Each row is a point on a tangle of strands that fork, close into loops and nearly touch. The rows are in no order.
(in the rows, 128 means zero)
Two points are linked if the straight distance between their rows is under 104.
Vomi: [132 145  77  62 135 154 106  81 135 151 142  93 112 104  92  77 162 170
 121 102 150 120  94 168 122 163]
migun: [159 146 141 128  99 139 123 146 181 157 126 126 195 124  87 134  69 112
 128 132 110  81  96 126 133  94]
Rad: [104 135  97 117  97 164 131 189 112 124 146 192 121 110  53 136 141 120
  89 122 148 140 140 134 154 207]
Gosil: [143 111 171 117 125 117 152 140 133 137 110  82 133 146 196 146  78 122
 140 127  91 155 128 108 123  73]
selet: [117 103  78 170 136 105 131 116  75 118  93 159  90 130 111 120 187  98
 121 170 174 112 117  95 156 201]
kadof: [108 158 154 137 126 140 107 118 155 151  69  91 112 122 157 114 148 103
 180 119 117 120 121  94 133  77]
Rugus: [ 88 106 107  79 186 117 163 127  74 101 121 107 104 142 183 118 131 109
 181 182 183 170 158 107 173  65]
Durol: [126 112 171  80 136 122 139 100 140 126 131  63 139 160 200 136  94 128
 159 139 116 179 156 116 111  53]
rifo: [101 159 102 158  87 154  83 129 151 161  27 104  78 133  86  94 168  99
 167 103 150 108  94 149 162 131]
Faves: [148 138 132  83 113 158 136 149 144 152 123  92 145 122 125 131  95 124
 119 119  86 127  84 143 129 122]
Bakoz: [148 168  88 182  91 179 144  96 101 122 157 133 107  94 104 120 129 162
  86  36  98 153 102 111 163 138]
pezop: [118 125 130 163 121 113 100 123 120 125  53 149 103 132 130 122 185  69
 143 147 135 129 121  83 164 165]
pib: [154 107 156 176  92  90 114 117 117 143  76 128 112 127 154 141 131 135
  85  95  58 107 101 108 114 192]
Gose: [111  99 108 127 137 121 153 157  69 125 142 127  67 125 152 144 148 174
  94 122 114 140 121 160  98 201]
vuva: [124 104  85 202 164 104 153  94  70  91  95 170  95 142 120 118 175  76
 131 177 179 137  91  73 178 157]
seked: [144 117 129 126 124 105 102  87 139 151  77  81 126 132 139 107 155 110
 135 146 144 102 107 102 115 143]
lelo: [124 149  88 169 121 167 166 163 105 138 169 130 101 102 113 137 104 156
 125  99 122 125 101 131 141 109]
subu: [131 112 105  28 147 144 166 155 120 160 130  73 159 135 123 127  79 134
 134 170 139 112  83 162 131 120]
pid: [130 127 138 228  96 100 105 129 141 112  94 215 142 124  89 135 149  65
 146 133 123 115 129  71 185 120]
mab: [128 116 165  36 117 115  69 113 156 133  88 125 167 128 119 106 162 102
 115 140 124 121 165 132 125 188]
lifam: [129 132 163 180 127 102 103  85 112 116  89 121  81 136 175 139 171 124
 125 106  86 122 156 103 104 164]
Biku: [167 109 102 182 139 116 150  82  80  91 185 130 128 138 139 138 105 140
  70 117 144 167 147 114 134 136]
Poz: [110  71 149  99 153  74 132 123 102 114 132 110 134 164 188 148 122 144
 138 186 162 132 177 140  91 117]
Raku: [155  94 132 122 122 104 123 106 122 126 142 134 133 130 124 134 135 157
  71 111 106 135 108 147  88 200]
vata: [124 106 176 165 129  92 106 110 133  98 163 166 117 135 154 152 157 165
 106 109 108 131 200 140  69 158]
fepi: [ 99 113 150 147 140 105 141 169 156 169  45  98 136 145 160 150 116 133
 183 167 132  53  81 110  91 106]
bimi: [126 119 158  76 118 100  68 102 140 129  75 124 133 135 134 114 185  86
 125 139 129 124 175 107 130 182]
Gunin: [116 124 155  41 144 123 116 125 163 123 147 144 147 129 121 113 149 178
 114 119 112 131 139 184  82 171]
girof: [ 98 147 157  49 121 145 102 133 131 155  58  77  93 124 166 119 164 118
 152 114  89 130 128 135 119 144]
levol: [ 86 180 135 113 117 167  94 159 172 149  49 119 131 132  97 112 142  65
 201 141 148 111 125 130 169  66]
sebe: [152 141 118 144 136 132 130  85 162 139 195 113 151 112 113 106 104 171
 139  98 133 109 119 137 104  84]
nubil: [120 158 132 240  74 116 108 131 132 135 118 203 119 103  93 137 131 132
 125  70  95  90 139  96 150 134]
degi: [106 131 142 146 157 120 123 134 137 116 174 160 133 130 127 135 144 114
 171 147 150 128 195 112 123  73]
Fal: [117 126 182  48 137 140 143 166 165 100 175 140 182 152 136 153  72 137
 123 152 127 156 177 181  96  95]
ludap: [146 143  88  66 145 155 120  60 127 122 177  88 120 113 112  76 153 168
 105  96 154 157 113 156 122 139]
tato: [131 108 148 217 150  81 133 103 101  84 163 179 118 146 157 154 139 118
 129 141 127 136 182  97 121 111]
Zod: [115  93 137 117 153 102 149 158 123 145  89 105 143 149 160 137 119 102
 156 183 148 112 118  97 125 108]
Fito: [120 157 128 238  63 115  93 119 144 125  82 205 123 118  79 126 151  84
 149  89 118 115 135  89 184 124]
podu: [111 131 161  51 133 137 108 141 160  96 149 172 127 124 109 113 156 155
  93  99 113 156 172 172  93 183]
Vele: [130 100 111  25 160 122 164 144 139 126 166 126 158 138 119 120  96 194
 110 155 133 132  92 209  88 156]
sase: [123 103 119 115 157  87 102  76 133 146  57  80 131 137 151  96 173 120
 160 170 184  77 112  96 108 143]
Karu: [116 157 110  53 128 159 123 119 155 178 101  57 130 123 113 107 124 148
 173 130 129  93  73 169 119  96]
kimod: [114 126 127 116 147 144 149 150  96  91 182 143 118 131 154 133 115  97
 139 145 145 206 185 124 166  69]
zale: [172 107 101 109 128 135 144 122 144 147 163 103 183 124 102 113  82 118
 102 145 149 122  93 126 134 115]
Rom: [144 103 122 122 139 122 153  90  64 107 121  63  77 153 207 130 127 136
 101 134 122 183 122 137 125 133]
lomod: [110 182 116 114 106 187 115 172 149 147  98 118 131 117  84 121 117  71
 165 130 139 125 114 127 179  81]
fov: [115 173 115  96 119 173 122 170 161 149 135 125 161 118  62 126 104 106
 158 149 159  93 119 147 157  93]
Ver: [176  82 113 163 138  98 172 113  94 134 139  78 135 141 177 139  72 141
  93 148 128 132  87 109 119 113]
zufiv: [105 117 158 176 139 104 142 194 135 136  55 158 124 139 160 158 131  88
 167 163 113 106 108  85 136 113]
Zot: [153 110  77 189 148 141 179 111  59  96 170 123 103 130 145 132 114 123
  99 131 151 163 117  96 161 107]
zefu: [160 136 141 200 105 112 121 111 132 114 163 180 162 116 108 138 106 112
 102  93 114 130 159  82 150 116]
voka: [152 154  87 126  90 169 111 122 156 163  94  84 144 119  73 101 111  92
 126 117 147 114  71 131 175 104]
kates: [117 158 134 113 111 142  83 102 185 167 108  95 133 120  98 108 155 138
 165 112 131  83 116 147 102 106]
nep: [ 94 128 127 125 117 116  84 159 139 128 114 192 137 125  80 130 179  84
 156 163 156  97 178 119 146 161]
tagul: [109 116 123  93 150 143 160 191  86 105 151 148 121 134 143 141 110  82
 135 166 142 188 168 121 177  91]
toma: [169 135 104 152 102 156 146 130 108 143  99  82 116 120 151 115  98 104
 105  97  91 141  67  95 172 110]
giz: [105 137 191  76 125 142 127 187 158 113 144 159 143 136 129 170 115 144
 124 118  83 136 169 167  85 147]
mukas: [156 139  99 160 116 141 123 119 158 153 103 101 159 125 100 104 102  87
 143 133 158 108  83  94 167  74]
zota: [106 165  79  95 111 195 129 162 117 142 150 128 108 102  69 107 140 139
 123 101 146 129 106 160 158 145]
fepu: [ 97 119 169 187 133 101 138 195 149 152  41 141 122 140 165 161 123 120
 171 148 105  67  98 101 105 119]
roso: [121 117 127 144 127 137 162 208 111 120 161 166 128 125 116 168  92 119
 112 141 111 126 135 132 128 144]
Zivor: [131  79 147  80 145  80 121  76 110 116 118  71 138 166 198 130 118 138
 131 176 161 149 162 140  98 104]
Fid: [105 108 119 100 176  90 118 111 129 124  90 135 148 135 139 104 165  82
 177 190 197 106 156  85 162 101]
Vifez: [112 126 151 112 114 112  77 127 144 142  57 136 132 135 128 120 185  74
 150 152 131 112 155  99 140 162]
kefum: [ 89 163  92  82 134 176 124 167 133 144 149 126 118 107  87 111 135 130
 163 138 168 107 137 158 153 116]
roku: [115 131 109  93 137 157 138 123 110  93 176 163 100 108 102 112 155 171
  73  88 142 171 151 162 111 191]
rupak: [120 158 154 213  84 121 114 162 156 141 120 184 133 115 107 150 107 138
 143  86  84  69 133 114 138 104]
Kov: [103 139 136  85 139 149 121 184 132 102 166 185 149 122  87 136 133 106
 114 135 146 152 189 139 147 158]
Nad: [109 103 187  67 128 110 124 165 151  97 148 152 143 153 156 156 110 167
 102 131 104 156 172 187  70 150]
ges: [ 97 101 150 130 161 103 150 157 140 155  41  98 144 151 180 141 118 119
 186 179 152  91  88  88 107  99]
zokov: [167 103 125 165 132  91 154  70 126 123 190 121 137 129 149 129  97 208
  93  94 101 125 102 148  77 130]
nev: [113 131  72  68 132 135 108 103 117 165 113  83  95 106 103  86 170 160
 134 125 162  93  93 169 130 171]
Nurek: [125 171 133 123 114 170 168 175 149 139 167 139 128 103  97 154  70 180
 131  89  72 102  81 177 109 111]
pudo: [100 105  91  48 182 112 150 137  88 123 109  95 130 129 163 107 122 103
 169 184 195 142 153 111 180  86]
gopek: [100 127 145 114 124 122 116 161 153 166  64 110 135 141 129 147 135 116
 162 157 125  67 110 133 100 133]
lun: [144 130 120 137 100 126 102 112 146 159  86 102 133 121 110 114 143 108
 120 126 124 107 100 111 133 149]
sem: [ 88 151 134 128 127 154 135 215 123 128  91 174 120 128 104 151 130  59
 169 166 125 127 127 109 177 110]
kita: [138 138 127 109  99 145 117 144 144 155 114 109 134 119 106 130 124 123
 111 110 102 113  96 140 127 153]
Keka: [146 118 177 187 108  82  98 104 132 130  67 125 112 136 172 146 158 122
 119 109  75  97 137  95 100 171]
zadu: [102 159 160 157 137 143 118 122 113 100 154 151  79 121 153 135 167 118
 153 102 107 170 199 115 130  99]
kibos: [166 106  95  80 125 123 128 112 148 160 137 117 165 125  92 111 119 162
  93 130 110 110  51 167  97 178]
fuman: [ 89 168 172 110 128 158 121 165 153 146  75 109 111 126 158 140 138  87
 189 124  94 138 144 102 141  77]
bog: [ 96 164 153  57 142 164 143 168 157 145 144 117 155 130 102 148  99 145
 185 158 135  77 137 170 100  91]
boz: [153 147 123 188  74 130 110 152 174 149 114 158 183 125  65 136  77 107
 131 115 123  71 102 119 159 101]
sina: [140  95 142 138 125 112 141 128  73  81 156 129 120 154 189 156 102 114
  79 147 133 207 162 140 140 119]
zufa: [124 125 113 128  96 125 105 119 143 145 126 156 116 107  77 123 167 177
  87  88 106 103  94 165  89 224]
sor: [146 128 119  85 151 134 149 123 185 114 180 167 161 126  95 119 100 207
  95 103 100 135  86 189  72 150]
kimo: [102 123 109 125 137 140 141 160  85 125 151 143  77 113 128 133 154 149
 120 123 131 137 148 148 121 172]
boput: [119 106  68 151 134 131 141 130  64 133  79 126  77 123 118 111 174 105
 116 159 169 120  91 106 166 191]
Rigef: [102 151 193 100 115 148 132 204 150 130 113 150 131 133 130 180 114 126
 145 121  63 110 154 154  95 136]
nidof: [113 130 102 165  97 151 146 188 106 119 159 204 122 108  67 157 131 121
  94 110 128 135 141 119 152 185]
Kipif: [ 77 166 134  60 137 156 134 185 139 157 103 118 132 127  95 147 117 137
 190 166 150  57 133 174 112 106]
vas: [134 134  89 130 136 131 112 116 148 150 108 114 155 129  96  96 129  84
 156 169 192 108 108  98 167  87]
nus: [128 165 136 179 166 136 119  44  94  85 118 115  74 148 175 116 175  88
 149 116 125 169 155  87 159 111]
sil: [153  91 135 144 113  88 105  99 116 144  89 113 114 136 137 133 160 133
  92 127 102 106 105 122  92 218]
pom: [158 101 117 119 139 122 154 152 143 147 169 110 187 140 116 137  69 116
 123 168 151 112 115 122 123  96]
zef: [140 114 100 214 172 102 157  85  91  99  82 143 117 138 147 115 149  86
 141 165 174 129  71  65 166 132]
pema: [124 103 126 133 136 131 166 132  66  91 145  93  88 151 205 147 104 126
 114 152 132 205 147 140 141  95]
Zize: [124 111 147 224 142  89 151 157 112 109 163 176 112 128 155 167 118 150
 146 130 110 112 166 108 105 104]
Vizeg: [139 102 177 154 130  91 148 135 123 111 118 111 135 156 209 159  87 112
 137 147 101 164 157 100 124  67]
nas: [109 141 142 120 137 146 123 145 122  85 191 185 122 117 112 132 141 119
 112 111 141 182 208 131 134 127]
Varu: [143 106 148 111 155  86  88  65 133 111 115 124 167 148 141 108 161  83
 138 167 173 134 195  89 134 121]
sadid: [ 94 124  78 132 152 120 122 136 116 145 137 142 108 115  91 103 162 136
 161 164 195  82 139 131 136 132]
norur: [112 128 166  87 136 148 157 177 147  91 202 156 146 138 138 158  75 166
 116 128 124 169 172 180  98  94]
Mato: [145 143  75 235 107 139 164 123  77 118 120 151 103 111 116 125 121 124
 112  94 126 131  83  76 192 119]
Viruf: [119  79 117 135 141 102 159 136  72 114 161 124  82 140 163 152 129 188
  86 139 131 145 131 176  84 175]
Lela: [121 105 137  93 161  78  88  93 120 109  99 151 144 144 139 108 183  73
 155 182 172 126 198  94 155 134]
gadi: [117 170 150 147 107 147  86 117 172 144 126 131 124 113 101 121 153 125
 159  93 116 101 149 123 117 101]
dogud: [103 162 138 155 105 146 105 141 132 143  51 111  77 119 148 122 168  97
 155 107 102 131 113 105 146 124]
vari: [ 97 115 114 137 178 126 168 142  85 114 104 117  88 135 181 123 147 110
 172 171 163 153 124 100 145  83]
gopot: [110 107  87  54 161 127 149 146  93 141  96  87 121 124 146 102 128 102
 146 175 180 130 124 114 170 118]
mufe: [149 107 132 127 128 116 120 124 120 122 150 137 144 131 123 129 131 111
 103 134 136 144 154 108 129 145]
rezok: [152 120 153 143 145  94  99  67 140 117 121 114 148 144 151 121 158  96
 139 143 145 129 174  89 115 110]
rof: [142  86 151  77 140 109 151 166 139 132 145 112 189 161 142 156  65 116
 127 185 139 122 139 142 110 102]
Pef: [117 113 162  87 122 135 150 146 126  84 195 134 135 147 169 146  72 164
  98 136 138 205 171 181 110  86]
lud: [ 94 129 146 109 139 146 146 222 111 115 129 174 127 133 120 164 121  72
 151 165 114 150 163 118 164 112]
Fupu: [107 147 124 172 131 147 144 182 134 136 126 160 125 117 110 144 113  91
 167 148 131 110 121 106 157  78]
Dofev: [118 141 143  77 132 150 122 118 150  82 158 174 113 118 107 108 154 169
  73  72 112 184 160 162  97 176]
zam: [148 163 133 191 143 131 110  36 103  89 145 126  97 133 149 124 158 108
 123  92 120 153 166  93 145 123]
fezuv: [149 115 176 141 134  88 110  46 139  90 170 108 144 158 187 138 123 159
 116 121 129 160 189 146  81  97]
botel: [115 128 165  92 133 129 115 128 118 134 106  92  91 129 174 135 152 132
 136 115  91 154 153 133 104 139]
liba: [115  70 134 109 144  81 148 127  89 124 147 104 108 156 186 152 122 177
 122 168 145 138 143 167  78 145]
Kova: [130 107 150 184 150  86 122  89 104  84 177 162 118 150 162 152 141 151
 118 138 143 145 200 133  90 125]
Gipor: [138 124 105  99 122 140 140 123 124 160 130  95 101 115 135 121 143 187
 115 101  84 124  59 174  90 174]
tofep: [170  70 118 158 145  77 155  88  97 118 162  91 145 150 174 137  89 151
  94 166 154 134 119 131  96 121]
vup: [ 86 136  88  62 136 139 120 152 125 172  98  97 107 116  97 110 149 154
 162 151 166  60 100 174 127 151]
Kog: [146 134  86 181 124 129 130  70 123 153 157  99 104 107 114 105 146 179
 120  95 132  91  85 131 100 134]
moz: [172 106 105 143 124 132 166 124  94 132 135  74 122 132 167 127  86 130
  94 122 112 161  85 108 145 114]
pep: [172 133 111 182 103 108 108  47 133 145 130 111 130 113 112 110 138 166
  97  81 108  97  82 116 107 162]
famud: [ 98 135 144 127 128 131 103 180 143 116 150 206 148 123  78 144 154  94
 152 154 142 112 195 123 140 143]
mumit: [139 133  83 123 107 166 150 126 103 153 134  91  85 106 118 122 136 176
  99  87  92 131  55 159 123 165]
rolu: [124  92 146 154 141  93 136 172 131 136  90 144 143 145 154 150 128 101
 141 177 127 107 139  93 116 128]
zisu: [152 122 144 211 127 105 159 137  89 103 120 157 115 133 176 149  95 103
 112 112  90 152 132  75 164  96]
raza: [128 134 135 180 112 116 115 115 117 129 128 147  95 117 128 140 164 142
 112  96 104 113 142 109 107 173]
rapo: [128 129 160 227 124  94 119 141 155 118  66 184 144 125 134 132 138  82
 167 134 116 103 113  64 164  89]
Tel: [141  99 129 116 119 125 149 118  94  74 195 126 132 147 166 141  88 153
  69 134 153 210 157 167 120 119]
Gado: [129 114 179  55 135 127 130 158 159 125 136 118 198 153 139 152  84  96
 133 165 126 138 169 133 118  89]
gaval: [113 123  90  94 142 149 140 151  78  93 169 155 102 113 110 114 154 135
  88 122 160 172 164 146 153 178]
lem: [112 138 134 177 137 134 146 149 134 144 132 118  96 123 157 138 125 148
 166 116 111 112 122 111 116  84]
nok: [172 102 158 129 133  98 122  97 159 111 178 117 188 145 150 131  84 128
 109 134 138 146 166 119 112  78]
soseb: [150 149 180 169 121 114 110 106 138 105 136 133 136 125 168 138 113 110
 129  89  81 162 177  91 135  78]
Lev: [ 77 149 137 117 113 138 106 190 143 159  48 136 112 136 100 141 151  96
 177 161 137  72 119 144 136 138]
sasi: [131 116 116 102 143 123 141  89 109 139 148  83  79 124 164 113 153 199
 120 101 100 141  99 170  73 158]
nim: [155 134 115  22 131 156 149 142 144 160 124  79 169 129 110 122  86 130
 121 145 109 126  62 171 127 126]
Guzif: [124 127 131  27 120 127  81 121 157 158  88 110 153 123  98  99 157 127
 120 134 125 100 116 162 119 189]
Bam: [101 110 163 138 157 106 135 154 126  99 160 161 138 145 158 156 128 107
 168 165 146 151 206 116 121  70]
zirad: [151 116 143  68 134 130 137  84 143 104 172 103 132 145 165 115  99 188
  91  99  99 204 104 191  96 125]
Fek: [121 103 107 137 165 105 144 122  81 106 133 129 108 140 157 125 144 104
 137 174 166 151 153 107 144 122]
gik: [119 153  97  90 128 159 119 126 171 138 162 154 145 107  49 109 132 188
 113 101 134  96  82 192  95 163]
Gevar: [119 101 185 146 136  96 130 142 122  91 132 150 137 158 194 168 114  95
 148 156 112 178 194 109 126  66]
sola: [120 121  91  64 149 148 153 150 112 156 119  75 134 127 133 111 106 116
 146 168 167 121  97 127 153 102]
Bul: [113 165 103 107  88 168  91 137 154 166  63  88 111 124  72 101 144 103
 153 115 144 105  87 162 159 121]
maf: [119 115 137 107 137 119 126 173 154 148 126 149 185 139  89 148 109 107
 152 189 158  66 144 127 112 120]
lanu: [112 158 138  48 132 152 136 132 166 165 128  91 160 130 103 136 107 160
 177 144 115  75  88 181  92  98]
desa: [148 109 125 124 143 114 132  81  97 127 104  71 106 138 174 113 141 118
 115 139 133 141 118 108 120 136]
gan: [127 174 165 176  96 138 100 151 171 136 123 156 145 117 113 137 117 104
 156  96  95 104 150 103 143  80]
Genu: [135 117  95 127 119 124 128 105 122 139 149 137 116 111  95 115 156 171
  85 105 134 115  99 149  99 199]
Pofu: [122 109 186 100 120 108 113 130 132 110 138 119 125 146 183 153 127 148
 109 116  89 170 169 161  88 136]
vemi: [ 88 125  74  90 153 121 126 133 130 166 104  96 114 120 105  98 150 153
 181 169 202  51 113 152 128 119]
Semo: [180 111 152 156 124  93 108  85 169 114 176 135 198 133 120 128  92 123
 105 119 130 120 154 102 116 100]
Vora: [127 160 120 157 119 166 167 180 137 144 171 130 126 106 110 153  67 159
 137 103  99 100  95 142 132  92]
kop: [142 113  81 150 116 136 133 124  99 146  92 103 107 121 114 113 143 112
 106 141 147 116  78 108 152 172]
dib: [164  89 141 189 119  73 120 112 128 136  55 129 150 143 157 136 126  89
 109 159 124  98 100  68 127 162]
Segir: [154 152 122 148 110 131  91  44 143 130 135 112 124 111 102  99 167 132
 107  87 125 125 131 114 118 157]
Gura: [154  90 139 114 131 106 121 120  89  80 153 139 154 154 155 140 109  76
  84 166 154 205 179 122 160 123]
bami: [ 91 170 181 106 111 159 113 191 157 143  96 138 117 126 129 158 127  97
 170 122  78 117 156 126 128 104]
Fosu: [175  94 114 159 140  95 140  58 107  98 181 109 149 145 143 128 101 149
  73 132 153 152 136 128 105 137]
nuru: [118 133 107 148 140 127 116 101  90 107  68 142  88 128 136 108 193  58
 140 150 146 152 121  86 186 159]
Toz: [160 121 116 233 156  81 127  53 110 101  94 142 143 144 142 117 140  88
 129 150 163 107 105  57 156 129]
folo: [167 135 113 157  88 164 151 144  96 126 116 116 127 112 141 130  88 104
  77  75  76 167  93  95 187 132]
kemit: [ 85 165 116 194  97 150  86 130 153 152  66 133  69 119  92 112 178 125
 179  94 140  97 115 142 133 117]
sogik: [130 158 120 122 102 152 101 108 182 142 149 150 145 104  64 109 138 171
 116  74 111 109 104 163 104 150]
viz: [147 137  80 219 140 145 178 107  70 102 138 127  94 119 145 125 116 122
 121 107 131 151  94  80 174  96]
derav: [148 134 169 136 120 112 112 100 180 111 165 172 150 116 118 125 127 193
  94  58  69 134 136 151  70 150]
muda: [111 107 116  97 150 117 144 183 132 152 106 130 165 139 109 143 108 101
 158 200 171  80 123 121 134 115]
Fopa: [146 109 152 132 147  96 123  52 106  92 149  93 129 164 193 133 121 130
 118 148 153 171 175 132 105  99]
Remed: [145 126 103 170 128 138 175 132  99 121 194 130 106 111 135 139  92 186
 104  87 111 135 109 133 117 116]
Nin: [156 148  76 120  76 177 114 124 133 154 111  99 137 108  69 102 118 119
  95  86 123 138  57 139 171 145]
limop: [ 71 166 126  62 128 161 131 197 125 150  74 118 112 125 104 145 132 108
 178 159 130  86 132 159 145 128]
Fof: [136 151 118  99 113 144 100  91 169 177 102  67 128 120 118 103 137 141
 159 118 120  92  80 145 112 101]
busip: [110 117  89 150 156 105 121 105 109 134 161 140 109 118 105 112 174 155
 140 150 191  88 156 127 108 151]
Pasin: [103 122 109 119 157 114 121 128 139 141  93 129 154 128 112 100 144  82
 187 188 202  95 126  90 157  79]
Pebiz: [103 114 133  15 154 134 158 158 125 135 151 111 127 135 138 135 107 180
 136 143 125 127 120 200 101 146]
tiku: [115 130 107 198 152 104 114  81 103 116 146 162  98 130 114 124 182 127
 147 144 170  99 158 102 119 150]
fozoz: [140 126 110 114 116 167 160 188 116 119 164 151 148 116  89 142  90 120
  76 120 118 154 113 135 147 157]
Devu: [135 128 176 164 125 102 119 106 145 102 170 153 116 125 155 143 130 183
 110  80  86 134 170 144  74 138]
Peb: [101 163 147  99  96 152  81 145 137 157  55 107  85 117 132 121 178  99
 150 105  91 127 129 136 136 153]
Dovi: [ 99 159 145 146 127 155 120 149 109  98 164 175  82 110 123 138 173 122
 134  98 117 173 194 123 137 138]
kem: [164 123 123 133 139 119 141  68 154 128 206 107 150 123 139 111  92 194
 114  94 120 140 111 151  89  94]
reli: [131 150  82 146  98 178 147 143 120 151 143 123  96 100  88 126 124 187
 100  64  96 125  57 163 135 165]
movid: [145 149 147 126 111 128  95  91 200 128 162 158 165 108  89 111 136 179
 109  74  98 111 118 150  80 149]
mapak: [157 125 130 193 118 108 154  90 107 106 192 142 128 120 146 137  89 202
  79  62  94 131 128 138 104 129]
Pob: [136 137  97 146 136 132 135  89 133 148 161  93 114 113 119 108 136 165
 139 114 144 104 110 131 105 109]
lunu: [184  93 100 100 121 118 139 112 139 148 153 111 184 128  94 116  91 143
  75 134 138 125  72 137 116 160]
Dis: [161 131 141 182  84 113 112 142 161 137 137 181 190 120  85 136  81 101
 102 110 106 101 131  88 155 126]
pes: [100 140 119 112 108 130  79 137 143 139  91 161 125 122  79 108 178  77
 149 149 164 111 160 116 170 161]
ramug: [157 135 107 132  87 171 160 182 107 133 133 128 138 112 108 144  84 119
  71  89  82 154  81 118 167 158]
nivo: [156 160 156 182 115 125 101  62 122 108 106 116 108 123 170 121 141  99
 122  75  83 152 150  80 148 112]
nomok: [101 142 110 159 143 143 137 157 123 138 124 128  98 119 125 130 141 120
 170 142 142 116 125 109 138  97]
mamo: [163 125 156 164 129  97  98  78 165 127 130 124 180 133 137 115 126  93
 141 136 137 112 155  80 125  85]
Meb: [126 112 105 189 121 133 161 182  84 112 168 187 119 118 103 162 120 124
  92 126 123 149 141 105 149 156]
Rideg: [120 134 125 162  74 122  95 137 150 160  90 144 109 118  76 133 162 156
 119  92  99  76  91 159 103 195]
Nikad: [140 121 161 205 144  98 147 133 106  93  95 164 120 135 177 146 120  74
 139 137  95 163 133  61 165  89]
ginas: [163  98 167  84 128 102 125 103 162 115 163 106 179 147 154 131  88 145
 101 125 114 164 135 154  93 109]
Pero: [145 154  79 204  83 169 151 127  93 135 135 131 108 100  99 122 110 146
  93  57 106 128  78 103 176 132]
nes: [153 109 138  88 122 126 108 130 115 108 134 137 156 136 122 118 127  73
  89 139 137 179 167 109 157 157]
zupup: [153 101 151  55 127 125 141 115 159 111 171 107 167 150 158 130  73 173
  95 131 109 189 111 186  95 109]
lal: [136 141 154 196 127 111 121 133 143 118  82 154 133 123 153 125 126  71
 153 125 106 133 119  61 167  83]
rimep: [137 117 135  91 132 124 144  99 118 123 155  90 107 132 169 121 126 182
 108 105 103 168 118 171  93 140]
nemu: [ 95 160 138  68 112 149  82 141 173 160  44  96 154 136  98 110 137  80
 187 152 159  85 127 137 151  93]
Seke: [126 144  98  68 129 174 136 144 165 127 169 162 145 109  53 107 120 168
  87 104 137 129  92 176 116 180]
Fana: [119 130 151  96 142 140 140 125 138 121 173 102 139 139 161 130  99 138
 158 135 139 164 169 130 117  56]
lemil: [132 156 136 109 134 156 155 153 175 126 187 163 148 115  94 142  83 197
 119  89  80 115  91 187  84 129]
Lafe: [176 107 140 208 124  77 120  86 124 111  83 149 157 138 144 127 118  78
 107 146 124 117 118  51 155 137]
Sufe: [125 171  82 120  84 199 136 156 138 151 135 117 116 103  57 118 115 145
 112  81 123 117  68 173 154 139]
Bemaz: [117 115 134   5 141 115 109 123 146 144 108 112 141 128 123 108 150 160
 112 130 111 119 115 189  99 192]
Boto: [124 133 125 120 149 145 142 125 117 111 189 123 121 126 138 120 120 127
 143 133 153 165 170 124 137  80]
pofo: [ 99 112  99  80 158 108 114 114 126 170  71  78 130 133 136 101 149 139
 172 177 188  72 105 122 122 117]
rege: [150 162 116 144 107 162 117  61 129 124 162 117 111 102 111 102 145 165
  96  52 103 150 112 128 122 146]
vopus: [142 112 115 170 139 113 124  99  98 111 140 146 123 133 128 129 154 102
 110 149 151 138 154 101 139 151]
Vofe: [152 140 110  72 145 154 130  65 126 134 161  62 127 123 146  80 134 142
 127 112 149 159 121 133 130 100]
mapok: [137 135 145  91 116 131 123 163 175 154 132 129 187 131  78 147  98 122
 135 156 119  70 106 157 103 136]
patom: [125 127 109  71 135 155 147 165 127 129 164 131 137 116  96 127 111 153
  96 122 129 137 113 171 124 164]
suti: [105 140 120 165  98 132 104 148 133 149 113 153  90 110  95 132 163 140
 131 108 122  96 120 137 115 177]
Tetu: [102 152 110  92 124 172 131 203 127 118 164 192 139 109  56 133 124 108
 115 135 154 136 157 147 160 165]
Labut: [142 138 118  87 127 159 138 113 133 146 139  67 119 121 149 109 115 128
 129 112 115 156 108 130 135 102]
lol: [156 147 125 210 103 130 148 111  93 108 149 168 128 112 140 139  99 118
  91  74  90 153 140  79 175 111]
Nake: [122 119 151 189 140 101 148 148 126 136 147 132 110 128 164 152 113 164
 149 119 105  97 140 114  93 102]
mam: [121 142 110 161 176 126 133  61  71  82  99 125  72 148 164 115 187  77
 140 143 149 166 136  86 175 133]
tam: [120 142 177 148 136 127 119 110 129  99 163 132 105 130 176 142 136 133
 144  99  98 173 195 123 117  92]
Zovu: [139 120 111  35 166 133 157 123 171 118 171 150 157 134 103 110 104 207
 102 130 113 151  78 208  73 156]

A tip is a point with one link. Name the tips that can be reached along the links from each point below, in the order of the rows.
zota => kemit, nemu
derav => fezuv, Pebiz
pudo => kibos, dib

A fork is a point with three links, a tip a point with one. Leave the first point through the second and follow the links. Name the first fork or tip that comes.
Fupu, sem => Boto
kop, boput => dib
rupak, gan => fepi
Viruf, liba => fezuv
Fid, Lela => Sufe
vari, Rugus => Faves
rimep, zirad => voka
zef, vuva => lun
fezuv, Fopa => Vifez
